Each row is a point on a landscape with many valleys, with its height.
A ball rolls from a point to whichever of its 2 nearest points has the largest drop for the distance, and stops where none of them is lower. Distance is the straight distance between rows; heights are no part of it.
<81>: [ 22  68  12 -10  -1   3  26  31 -23  40  55 -46 -15 -28 -13  -9 -21 -29
  -5   5]  h=1.16
<490>: [ 40 -26   0 -24 -17   9  33  31 -17 -50  57  35  16   6 -38  41 -37   9
   0   7]  h=4.32
<652>: [-25  21 -22 -11 -92 -13  21  49 -21  -7  10  31   6 -29  28 -39 -32  26
  11  57]  h=6.00
<472>: [ 13 -42  24 -45  17  23  22  20   3 -43  48  37  27   1 -10  11  11  19
  21  -9]  h=3.74
<909>: [ -7  76  10 -20 -30 -13  25  41  -3   7  52 -27 -12 -21  43   7 -41 -17
 -25   9]  h=2.60
<888>: [ 21 -10 -25  56 -53 -37 -65 -10 -42  11 -15  -3  -6 -31  -2 -38   2 -18
  -2  23]  h=3.22
<668>: [ 14 -20  27   5   7  37 -15 -86 -13 -26 -22   0   5  30 -28 -11 -46 -10
 -10  24]  h=4.99
<267>: [-10 -14 -21 -51  34 -17  18  12 -19  20  32  18 -25  -3   2 -11  40  27
  49 -39]  h=3.80
<479>: [ 16 -15  49 -45   2 -14  20 -31 -13 -33  -1 -33  30 -33  38  30  57  35
  -2  -3]  h=7.98
<30>: [-29 -29  23 -15   1  -6  -1  20 -33  20  23 -32  37 -49  28 -48  -1  10
 -18  28]  h=6.63
<835>: [-15  48  48 -32 -19  19 -14  25  28 -35  41  35 -11  22  18  13 -23  37
  37  43]  h=5.31
<640>: [ 32  -7  11  46  32 -13  12  -2 -26  66  -2 -72 -36 -10  -3 -19  18 -66
 -36  -8]  h=6.13
<742>: [  0 -26  27 -40  22 -22  -2 -15 -29  65  13  27 -17  24   5  -6 -47 -12
  10  62]  h=6.88
<49>: [  5  56 -37   2  -3 -28   3 -13 -16  27  -4 -35 -12  29  -9  13  -3  17
 -47 -28]  h=4.11
<579>: [ 12  -9  17  -1 -27 -61   1  22  -8   1  23  33 -11  30  68 -14   0  28
  18 -18]  h=5.79
<618>: [-73  31  -9   2 -38  37   5  48  58 -59  -6  38  47  10   2  -1  19  41
 -20  22]  h=8.90
<478>: [ 28  73 -18  43 -44  12 -12  -4  -1  20  -8 -27  -7  33 -49   3 -21   3
   2 -41]  h=4.86
<373>: [ 23  -7 -52  35 -27 -59 -77  -7 -28  42 -47  14 -39  10   4  -8  -4   0
  -8  37]  h=2.23
<275>: [  5  26 -42 -28  30  38  30  74  21  11  12 -19 -15 -12  -1   7 -40  29
  -1 -21]  h=4.57
<273>: [ -6  34 -46  30 -15  -9 -45  47  42 -16 -39  27 -43  32 -31  43 -25  46
   2  41]  h=3.08
<322>: [ 38 -23  26 -11  -9  18  -3 -66 -11  -7 -40  18  -9  40 -51  17 -21  25
  39  15]  h=5.52
<506>: [ 51  17   6  33 -23  15 -24 -25 -23 -31  40  -3 -25 -10 -12 -21 -31 -35
   4 -13]  h=5.23
<292>: [ 26  53  40   6  10  56   6  17  14  20  26 -53   0 -15 -56  -4  18 -27
   5 -21]  h=2.91
<340>: [ 17 -23  22  17  51 -18 -13 -25   2  26 -15 -61 -11 -49   3  15  44 -49
 -15   5]  h=6.64
<913>: [-36  -3  33 -25  30   7   7 -78  16  29 -26  38  10  20 -30  14  64 -19
  57 -11]  h=2.93
<287>: [ 11  56 -14 -16  -1   0  19   1  -5 -36  21 -44  13  -6 -22  45  27   7
 -33 -31]  h=4.83
<89>: [ 54 -33   7   7  56 -41   8  19  19  15 -18 -42 -22 -32  20  55  21 -27
  -4 -14]  h=6.98
<74>: [-21   7 -30 -40  56 -23 -26   1   7  11 -12 -29   3 -25 -26  44  53  23
 -18  23]  h=5.37
<55>: [ 16  59 -45   1 -21  44 -14  -6 -15 -43  48 -11 -17 -30 -49 -26  -6 -25
  -2 -14]  h=4.64
<488>: [  5  63  -5  11 -21  83  -1  15  19 -42  33 -11  17 -34 -57 -24  37 -27
  -4 -36]  h=3.98
<489>: [-18   2 -11   0 -41 -10  37 -11 -44  21   3   1  48  52   1 -29 -43  32
 -33 -12]  h=5.19
<919>: [-13  -1  22  27  17  41   9  84  36  -8  48  -3  35  -4  -2 -30   7 -10
   1 -53]  h=5.48
<246>: [  0 -73   8 -11  24 -18  54 -30   9  19 -54  21  27  37   3  52  -6   5
  14 -22]  h=3.92
<932>: [-41  66  -4  -9 -72  18   7  43  29 -17   6  21  12 -14 -22 -34 -13  -5
  42  52]  h=6.36
<462>: [ 10 -32 -23 -31  32 -31   8   3 -25  44   7  12 -53 -25  66 -30  20   1
  35 -33]  h=4.62
<836>: [-53 -26   3  10   1  31 -23  32  42 -45 -38  23  43  26  23  -5  11  83
  -2   7]  h=8.75
<819>: [-50   1 -29   0  10  39 -58   5  31 -39 -33   1  16 -27  -3 -23  51  59
  -6  15]  h=8.59
<512>: [ 14 -16 -20  -1  45 -14  16 -32  19  34 -71 -28 -24  11  58  17  22  17
  -6 -55]  h=4.52
<633>: [  6 -25  45 -26  49 -32 -31  -2  26  -9   8  20 -43  -5  21  39  -9 -12
  30  60]  h=3.93
<808>: [-17 -16 -22   3  20  22  23  86  22  -5  30   6   4 -12  40 -20 -47  12
 -14 -27]  h=5.06
<922>: [ 20 -38  49  -8  22  20  64 -65   3  23 -32  20  -8  22  20  49   6 -33
  36 -24]  h=2.83
<138>: [ 16 -20 -10  23  -4  -2 -21 -13 -13 -14  21 -23  -9  -5  64 -39 -41 -36
 -69  -8]  h=5.64
<720>: [ 35 -36  25  13  31  13  21 -76  -1  14 -28  -6 -26  25  21  -3 -23 -46
 -27 -14]  h=4.12
<378>: [ 34 -20 -29  23  34   1  33 -10 -12  27 -47 -58  -8  18  37  -8  -3   8
 -52 -63]  h=5.11
<484>: [-10 -68 -20 -38  28 -11  37   4  -5 -19  28  70   3   7  -2  -2  42  12
  49 -41]  h=2.92
<899>: [-20   8  -3  14 -34  55  59  31   1 -13  25  -9  45   3 -18 -33 -61 -40
 -46 -20]  h=5.71
<130>: [ 24  17 -16  37 -34   6 -32  39  35 -41 -17  19  10  17 -39  43 -13  15
  12   4]  h=2.29
<34>: [-27   9   1 -19  12  42 -46 -26   8 -49 -14 -37   5 -60  24 -23  20  32
 -13  40]  h=8.41
<314>: [ 16 -64  29  -5  58 -18  44   3  10  35 -20  -1 -20 -51  63  37  25 -41
  23 -19]  h=7.31
<798>: [ 27 -50  70  12  44  14   0   8  18 -22  53   4  -7 -30   5 -11  13 -61
  18 -11]  h=7.84
<817>: [ 27  -2  21  24   6  -6 -29   8  29 -31  19  34   6  35 -49  28  18  -8
  31 -23]  h=3.11
<829>: [-26   6 -58  17 -78  10  25  63  20 -26  -7  43  35 -32 -79   4   5 -18
   2  43]  h=4.85
<263>: [-13  86 -49 -40 -18  17  24  40   3  15  20  -1 -37  10  28  -2 -46  22
 -18   3]  h=3.72
<124>: [-50  86 -18  28 -48 -10 -37  53  37  10   2  18 -24  -3  -8  -8 -24 -17
   2  49]  h=6.72
<502>: [-45 -20  32 -16   3 -17 -18  36   1  31   1   5  27   0  30 -35   1  47
  25  31]  h=6.27
<78>: [ -5  10 -55  52 -51  -2 -66  10 -24 -18 -27  18  -6 -14 -52 -29  13  15
  16   9]  h=3.91
<306>: [ 27 -28   1  60  11 -10  49   8 -27  48 -18 -55   1  22  15 -33  22 -23
 -27 -49]  h=5.59
<298>: [ -1  -6 -32 -32  46 -12  10  -6 -16  31  13  -8   1 -16 -59  16  62   2
   9 -24]  h=4.68
<173>: [  6 -11  -3  22  -2  45  22  11 -12 -32  59 -16  -1  -7  35 -59 -40 -40
 -62 -33]  h=6.03
<135>: [-19  -7 -17  -1  22 -19 -27 -25  12 -44  12  28 -14  24  -9  -2  34  -8
   1 -24]  h=3.96
<757>: [-12  -3  21 -37  32 -17  46 -46 -24  10   0 -51  27  -6  25   4  59  16
 -21 -42]  h=7.76
<189>: [ -2  30 -11  -2  -7 -23 -40  14   8   6 -39  -4 -22  10  -1  53 -41  37
 -18  75]  h=3.83
<687>: [ 33 -38  15   8  34 -31 -34 -43   5  18 -44  20 -49 -16  -2  46  -5 -36
  44  32]  h=2.88
<218>: [-22  53  16  19 -30   0 -56 -12  24 -12 -28   2 -10  43  25   8 -46  25
 -26  59]  h=4.50
<878>: [ -1 -18   5  25   1 -36 -11 -52  28   9 -65  22  12  -7  -4  63  92 -18
  28 -34]  h=2.70
<39>: [-45  -1 -45  41 -48  -1 -37  67   5  -7   0  37  26 -19 -52 -33  19  13
  14  20]  h=4.41
<683>: [-22  29  45 -18 -41  22   4 -11 -15 -49  64  24  13  13  -3 -15 -33  -6
   4  42]  h=5.80
<256>: [ 27 -48  21 -24  29  -3  23 -11 -30  41  10   1  -8  -9 -26  -2 -25  -8
  27   9]  h=6.41
<16>: [ 19 -30  10   0  -1  -2   3 -26 -32  49 -37 -10   9   9 -45 -27  -8  23
  50   4]  h=6.01
<739>: [-56 -49  25 -32  38 -21  34 -51 -17  17   2 -11  42  -2   7   2  40 -18
 -27   9]  h=7.43
<866>: [-51 -35  -3   6  24 -11   2 -27 -30  51  -1 -14  43   0  -4 -56  15 -11
 -22  -3]  h=7.03
<574>: [ 28  44   0  55   9  33 -40 -14  30  23 -32 -15 -16  46 -62   4 -39  -6
   9 -17]  h=5.41
<120>: [  1   9  72 -18  25  -4 -14  -1  26  -3  20 -11  -6  20  38  24 -28   3
  11  28]  h=4.66
<11>: [-15  24 -41 -11 -65  28  67  45  14 -42   6   0  46 -38 -28 -13 -11 -29
 -13   2]  h=5.27
<344>: [ 10 -66  44  -6  52  12  52 -11  -3   6  27  -9   8 -43  40  -2  57 -48
  16 -31]  h=7.59
<526>: [ -9 -21  16   1   5 -28  51 -10 -13  20 -12 -10  41  60 -22  29  -8  17
 -19 -36]  h=4.61
<925>: [ 42  25  12  -6 -36   9  33   4   2 -63  38  -8  35  -7 -47  59 -10 -22
 -33  -6]  h=4.84
<22>: [-14  -3  10 -38  26   2 -26  14 -15  74  -4  20 -31   7  19 -37 -36  42
  37  43]  h=6.73
<565>: [ 13  10 -65  15  -6 -56 -26 -14 -31  42 -37  -4 -26  29 -24   9  -5  26
 -13  -4]  h=3.26
<341>: [ -3 -52 -26  21  18 -19  -2 -36  13   0 -74  20 -12 -12  44   6  50  -6
  28 -51]  h=3.76
<686>: [ -2  -6  23   0  38  -5 -15 -59  41  10 -30  38 -17   1 -26  61  50 -44
  36  -6]  h=0.90
<174>: [  7  37  19  16 -64   0   1 -37 -47 -36  48  -6  15   2 -12 -18 -35 -35
 -26  24]  h=5.70
<467>: [  4  -1  -4  -6  24 -43 -34  -7  11  23   2  22 -55  21  77 -15   5  -3
  15 -22]  h=5.29
<576>: [  9 -45 -18  14 -13 -16 -22 -24 -10 -48 -20  21   5  -2   9 -20  29  24
  15 -33]  h=4.43
<961>: [  5  -1  -4 -49   9  13 -10 -43 -13 -56 -20 -26   3 -14  27  17   6  51
 -22  28]  h=8.21
<102>: [ -4  -7 -20   2 -81  -7  -4   9 -41   4   1  31  18  29   9 -31 -52  39
 -13  36]  h=5.65
<47>: [-21  28 -15  19 -17  17 -43   7  16 -13  -1  -3  -6  11  51 -30 -54 -10
 -53  22]  h=5.12

For each start below, name the point where the ball stops.
<174>: <81>
<899>: <373>
<683>: <686>
<173>: <130>
<256>: <922>
<819>: <502>

Call two points neighbours if one is among the 2 nearest of the other. Go from one point of each pair to the other, from neighbour to neighbour, staying as low as possible. Name the highest point that can't be avoided.
<686> and <484>: <574>
<686> and <130>: <576>
<373> and <484>: <925>
